Each row is a point on a landscape with many valleys, with its height.
A ball rolls from a point to the lowest of its 2 nearest points, and stops where none of them is lower. Distance is the straight distance between rows; heights are no part of it.
q913 height 2.11: [-17  -8   3 -11  -5  10  -3  11   2  -9 -17   0  15   1  13  10  -2  -9
  -6   5   8  -4   0 -34]
q419 height 3.23: [-19  -6  -5   1  -7  -3  -4  24   6  -9 -14 -15  24  -4  13  -7  -2  -1
  -1   6   6  -1  -6 -23]
q459 height 5.82: [ -8   8   0 -12   3 -21  -2  12   9  -9   1 -22  -5 -11  -6 -19 -12 -13
  12 -37   3  10   6 -26]
q42 height 3.11: [-13 -18  26   4   5   5   3  -6  -9   8   5  -4   8  -7   7  -3  -2   4
 -16  -7  -7   2 -19  -1]
q429 height 6.58: [ -9  -2 -10   2   2   4 -17  -8  -4   8  14   2  -4   3 -18   2   6  21
 -17  -1  14  -7  11   8]
q127 height 3.99: [-12   2 -18   3   6   9   8 -11 -15  -7  15  16   0   8 -12   6  -6   0
   2   3  -8   8  19   9]
q858 height 1.23: [  9  10  -2   4   6  10   0  24 -10 -13   3  -3  -4 -17  18 -12 -27 -10
  21 -18  13   5   5 -17]
q255 height 4.82: [  7   3 -11 -22   5   6  10   5  14  -1  -2  12 -10 -16   5 -12  -8  -2
   5  -6  -2  -3  -8  -2]
q494 height 3.04: [ -2  -1 -25  14   7  -1 -15   2  -3  -5   1  13  -8 -10   2   6 -19  12
  13   3  -4   8   1   6]
q364 height 6.21: [ -7   1  18  -5  15   6  -4   2   8  -7  -8 -17   1  -4  -1   4  -9   4
 -10  15   3 -15   4  -8]
q353 height 1.97: [ -8 -12  -4   0 -18  15 -18  -3  -8  -3  -6  13  -7  11   6  14   8   3
 -10   6   2  -2   4  -5]
q105 height 5.01: [ 4 -8 -7 -4  5 -9 10 15  0 -3 -6  3 -6 10  9 -1  2 -4 -3 16 -4  2 -4 13]
q136 height 4.87: [  7  -7   3 -19  -2 -19  18  10 -11 -14  10  -7  -4   1  -8  -5  18   6
   0 -15  -4   3 -10 -12]
q509 height 2.53: [-16  -3 -12   9  -7  14 -27  -3  -6  -4   2  15   2  -4   6   6 -14   7
   1   8  -3   3  -2  -5]
q683 height 3.55: [ -6  11   5  -2   5   6   9  23 -13 -25   5 -13  -6  -3   7  -7 -14   1
   6   7  -2   6  -4 -18]
q355 height 0.88: [ -3   4 -15   3   5  -8 -10   5  17  -3  -8  -2   8 -27   9 -14  -6  -7
  19  -7   6  -3  -1 -20]
q139 height 4.38: [  5 -16   6   0  -7  -7   5 -16 -16   7  24   4   6  23 -25   6  -3   4
  -1  -8 -15  15   3  22]
q714 height 4.45: [  5   5   6   0  -4 -18 -11   7   4  15 -10 -24  12 -18   0  -1   7   8
   2   2   8 -10   0  -4]
q863 height 4.22: [  2   5  -7 -12 -11  13  28  18   8  -2 -15   2 -12  -6  20 -10  -2  -5
   6  -1  -4  -6  -7   3]
q145 height 1.10: [  0  -9   0 -18  -7  14 -20   0   1  -9 -12  12   3  -4   5   8   4  -3
  -5   1   1  -1  -1 -27]
q611 height 5.43: [  0   5  10 -13   3 -25  -3  13  15   9  -3 -15   5 -15 -19  -5  -1   5
   6 -15   5  -1  -7  -8]
q685 height 6.61: [ 13   1   6  14 -10   4 -18 -20   5  14  -5  11   2   5 -16  -2  -7   6
 -17   0 -17   4   9  21]
q101 height 3.39: [  0 -13  -4   2 -10  -9   1 -16 -13   9  13  10  15   7 -24   4  -5  -2
  -1  -7 -22  19  33  32]
q880 height 6.23: [  4  20 -14   4   6   3 -13   5  -3   5  17  10 -10   5 -12  -4  26   8
   5  12  17  -1   6   1]
q912 height 2.98: [ -1  -5  -9   9   4  -6 -16   1   8   4  -9  -2  17 -24   7   1  -4   4
  -1   0   1  -1  -7  -7]
q921 height 6.75: [ -5  -8   8   2  13  21 -23 -10  14   9 -10  -8  16  -2 -11  11 -13  -7
 -21   3  11 -12  15  -6]
q441 height 2.69: [ -2   3  -8  15   4   2  -5  12  -7 -13  11  -4  -5 -18  25   1 -10   3
  16 -23  16   2  -7  -8]
q539 height 7.36: [ 18  -8   8   3 -15   1  -3 -13  -5  11  -1  17   5   8   3  13  17  -5
  -8  -4  -9  13  -3   3]
q660 height 0.82: [ -1  -9  -9   0   6   9  18 -12  -7   2   2  15  -5  10   8   9 -14   8
  15  -5  -4   9 -19  10]
q90 height 5.61: [ 12   1  -2  -1  -6  11   7 -10  11   6 -17   5   5   0   4   0   5  -3
  -8  18 -15  -2   3  -1]
q253 height 5.91: [ -2   2  15  -9  15   4   9   3 -10  -6  -3 -21  -9  -7  -3  21   5  -1
 -10   7   8  -7  15 -19]
q898 height 5.04: [ -7  -2   0  20  -5  23  10 -14  -3   6 -15   4   6   5   5   7  -3  -4
 -12  19 -10  -1   2   2]
q823 height 4.54: [-13  -1   5   7  -9  20   3 -11 -18   6  -1   0   2  15   4   2  -8  16
  -9  20  -6   4  -4   8]
q890 height 4.39: [ -4   6  -7   0   7   3  11 -23  -8  -9   7  26  10  25 -16  13 -10  -8
  15  -5  -7   8  19  11]
q899 height 6.91: [  2  -3   6  -7   9   3  -2  -1   3  27  -5   6  -8   0  -1  12   7   1
 -18  10   4   3  13  22]
q878 height 3.38: [-23   8   9 -10 -16 -14   2  19  -2  -9  -7 -38  -7   5  12 -13  -8 -13
   9 -22  12   4   6 -16]
q692 height 2.70: [ -6  -8   1   7   3  13  -9 -20  13  -2 -16  23  -5  -7  15   3  -6  -9
  -4  -9   2  -9  -6  -3]
q958 height 7.10: [  8 -11   8 -11   2   9 -16  -1  11  21 -13  12  -4   4  -6   7   5  -8
 -27  -8   8   0   6   6]
q372 height 5.10: [-20  12   5  -9  10 -17  -4  11  17 -17  -3 -22   2  -8   1 -26 -19 -25
   6 -19   2  -6   1  -9]
q232 height 6.41: [-10  12 -18  10   7   8  -9   8  -8  -4  18   2  -7  10  -6   2   7  17
  -6   9  15  -2  11   6]
q980 height 8.22: [  6  -2   3  -4  -6   3 -10  -2 -16   0  18 -12   1 -19   2  18  10  10
   6  -5   8  -1  -9 -15]
q917 height 3.53: [ 24  -1  -7  -2  -1 -13   3   1  11  -4  -9   1  -4  12  -7  19   3  15
  12  -6  14  -3  -3  -8]
q499 height 1.89: [  8 -15  -1   9  -8  -4  13 -15   3 -10 -13  16  -3   9   6  -1 -15   6
   2  -6 -14  -3 -26   7]
q43 height 6.98: [ -3  -7  12   2  13  20  -5 -10   3   9  -5   2   6   6 -13   8   6  -3
 -22   0   3   0  13 -12]
q910 height 6.17: [ 14  -7 -15   0 -16  18  -5 -13  13  19 -15   9   4   5 -14  -8  -6   3
 -18   6  -9   0   9  12]
q896 height 1.78: [  1 -14 -12  -2 -22   7 -10 -15 -13  16  16  23  21  15 -13   0   8 -13
  -4  -1 -14  20  28  17]
q91 height 4.01: [ -9  -9  -3  12 -10   4  -1  13   2 -15 -16 -11  -8   6  24   4   3  12
  -2  -6  14 -20 -11   0]
q27 height 3.54: [ -4   1 -23   3  -2   3  -5 -14  -4  10   3  23   0  -7  -9   9 -14   3
   5   4 -16   7   9  14]
q937 height 5.49: [  5   0  14 -12  14 -14  14   6  -5  -4   3 -14 -14 -13   1   8  15   0
  -4 -15   8  -3   0 -10]
q164 height 4.05: [ -3 -18  17   2   5   3  16   2 -15   8   1   4  13  13   6   7   9  -2
 -12   5 -14   9 -11   2]
q131 height 4.32: [-21   5   8 -18  -4 -17  -2   6   8 -15   7 -41  -3  -6   5 -15  -5 -20
  -5 -19  12 -11  14 -12]
q280 height 8.35: [  7  -3 -19  -5 -10   0  -5   3  -7   7  19   4  -3 -23  -3   5  13  10
   5  -6   6   1  -7  -3]
q226 height 5.99: [ -2   7  -1   9 -13  19 -10 -31  -7  15   0  11  -5 -12   5   3   2   7
  -1   2  -2  -2  -2   6]
q725 height 7.11: [ 14  -1   7   3 -14  -9 -18  -8  -7   3  12   6  -1   5  -6  15  28  -2
  -8  10  -2  -1   7  -4]
q262 height 5.94: [ 13  18  12  -5   3  -6  -2   1   5  12  16   4 -17  -4 -15   1  18   7
  -4  10   6 -11   0   7]
q860 height 6.82: [ 13  -1  -7   7 -25   2 -19 -17 -13   5  16   7  -5  12  -8  -7  25  -9
  -6  14 -11   1  10   9]
q780 height 6.68: [  5   8  -5   6  28  -6   4  23   2  -7   5  -3  -1   3  -2 -14   5   6
   1  -7  16  -3   3   3]
q379 height 6.84: [ 11  -4   5  14  -1  -6   7 -23  -3   2  -3   5  -5  16  -7  -5  -5  -2
 -13   5 -18   2   3  27]
q638 height 3.37: [-13 -18  -5   9  -6   3 -10  -5   9 -12 -17   6  -2  -3  27   7  -4  -2
   0 -13   2 -16 -12  -6]
q61 height 6.48: [-11   0   6  -6  19  16 -11  -9  13  -6  -2 -19  16  -6   1   9 -18 -14
  -7   6  14 -20   0  -7]
q865 height 4.83: [ -3   5   2  13  10  -3  18  -3   6  -1 -20  -6   5 -15  15   1   9  -6
   8   2   2  -1   2 -15]
q734 height 5.59: [ 11  19  16   1  15   0  12  -7   0   4   7  -9 -15   7 -14   1  -2   5
   0  12   0  -1  -1  10]
q235 height 2.72: [  5  11   3  -8  10   3   2  24   0 -20   3   1  -5   2   6 -14 -10   0
  17 -16   3   8 -10 -16]
q861 height 3.09: [ -5 -10 -29   8 -16   6   5  -7  -9  12  11  16  14  14  -2   4  16  -2
   0  13  -4  13  16  18]
q418 height 4.35: [-21  -3   3   8  -2  -9 -16  25  15   1 -17 -16  23  -5  12 -15   0 -14
  -4  10   9 -13  -7  -2]
q20 height 5.38: [ 13  -1 -20   4   4 -11  13   3  -8  -4  13  -2 -11   5   0  -3   0   5
   3   8  -8   3   3  22]
q566 height 4.60: [-18 -17 -11   0  -6   3 -12  18   5 -10   1 -18   5   9   4  -5  -2   7
 -12  -2  14 -23 -10   0]
q24 height 6.34: [ 12  -4  10  15  -3 -18  14 -14  -6  -9   1  -6  -7   7   7  -6   7 -16
  -4  19 -22  -3  -2  14]
q733 height 4.34: [ 29   6  10  -2  -5 -13  10  -7   6   0   0  -8   8  13 -13   6   8   7
  21   9   2  -2  -8  -7]
q74 height 3.32: [  2  13  -4 -13 -21   3  17  27  -3 -12 -10 -17 -15   3  18 -22  -8  -2
   6   6  -8   3  -3  -5]
q641 height 2.84: [ 15 -14 -10   6   1  -6   4 -12   9  -6 -21   6  -2  18  -4   3  -5  12
  -4   1  -1  -6  -4  -1]
q662 height 5.37: [ 15   7 -15 -11 -19   3  -4  -7  -5  15  14   8  -7   0 -14   4  -1  10
   9  19  -3   5  -1  19]
q118 height 5.27: [ 16  11   1  -9   4  -7   9  -1  11   4   4  15 -18 -18   1  -7   6   2
  12 -12   2  -1 -12   9]
q651 height 2.85: [-11   0 -19  13  11   9  -9  17   9 -16   3   0   3 -10  12  -2 -13  -6
  15  -6  10  -7  -6  -9]
q157 height 5.69: [  2   5  12  11  14 -17  25  -9   1  -6 -12   1  -5  -3  11  -3   9 -11
  -2   5 -13  -1  -2   1]
q510 height 5.11: [ 20  10   7   5   8   1  14 -23   6   1   2  -1   2  10 -21   9  -9   6
  14  13 -10   1  -7   3]
q202 height 4.64: [ -1 -10  12   1   3 -10   1  15   0   1 -13   8   6   4   9   2  -6  -5
 -14   5 -14   9  -8   4]
q306 height 5.66: [ 10   8  -4  -7 -24  21  -6 -26  -5  18   6  14  -2   6  -7  -2   3   8
   1  16  -5   3  -7   5]
q96 height 7.98: [  3  -7  27  -3  -7  -2  -9 -10  -9  12   6  -6  13 -17  -9  21  14   0
   0 -16   3   5  -6 -16]
q967 height 6.50: [ -2   8  -9  -2  -4   1 -10 -12  -4   8  24  18  -3  17 -18  -2  25  -6
   4  10  -1   6   9  12]
q390 height 6.74: [ -2  -4  -7   0  10  -5 -18  10   2  17  -1  -3 -10  -2  -7   9   4  11
 -15   0  21  -8  10  15]
q934 height 3.70: [ -4  11   4  -3  -4 -24  19  13  -8 -11  -7 -17  -3  -3   3 -18   9  -2
   9  -8  -9   6  -5 -14]
q219 height 7.64: [ 17 -15  24   5  -2  -3   2  -8  -1  14   1  14  18   3 -14  19  21  -5
  -3 -14 -10  11  -8  -8]
q680 height 4.11: [ -5   8   5  -2  -2  17   2   5 -12 -11   7   0  -4   2   1   3 -10   3
   0  23 -10   2 -10  -5]
q301 height 6.33: [ 14   8   0  -3  25 -14   9  17   9  -2   3  12   0   2 -11   2   9  -2
  10 -10   3   8  -1  -4]
q568 height 6.00: [  0  18  12  -8  12  10  20   6  -3  -8  10  -8 -14  -4   5 -14   6   1
  -4  10   5  -6  -2   9]
q676 height 4.95: [ 11  -5  -9  -1 -10 -11   4 -11  -7   2  25   2  -4  11 -17   5  -6   4
  13   8 -17   8   2  26]
q407 height 5.14: [-12  -7  -1 -11  -1 -13 -23  13  15 -13  -3 -13  12  -3   9 -12  -8 -12
  -2  -5  19 -16  -6   1]
q854 height 1.79: [ -2   2 -13  11   6   9   8 -18   9   2  -5  23  -3   1   6   2  -7   7
  14 -12   2  -1 -11  -7]
q8 height 4.80: [-11   2  -5  -3   3   2   0 -15  -5   5  13  16  12  36 -14   3  -9  -5
  28  16  -5  16  19  20]
q116 height 3.46: [-12  13  24   8  13   1  20   4  -2  -1 -15 -14   3  -9  20 -15  -6  -9
   6  -4   6  -6  -4  -7]
q369 height 6.39: [ -6  16   0   5  16   7  16  27   4  -3   1  -8  -4  -5  12 -26  -2   0
  -6   6  10   2  -3  11]
q150 height 1.61: [ -8  11  -1 -10 -20 -11  18  11   0  -8 -14 -29 -13  -5   9 -22 -11  -3
   8 -14  -5   3   4 -17]
q125 height 1.52: [-17   0  24   6  10  -5   4   6  -3  -4   1 -13   2 -12  19 -10  -5   4
  -4 -11   3  -2 -20   4]
q544 height 5.98: [  9  11  11 -11  14 -26  -3  21  16  10   4   6  -3 -11 -19  11  13   0
   4 -14   6   1   1   1]

Call two points neighbours if one is among the 2 nearest of the other. Go from one point of each pair to the other, from neighbour to neighbour, staying as low as possible. Name the highest point that can't be avoided.
q145 and q660 -> q407
q896 and q125 -> q20
q355 and q858 -> q651

For each start below, name the point where the ball stops.
q780 -> q355
q980 -> q880
q43 -> q150
q685 -> q858
q890 -> q145
q8 -> q145
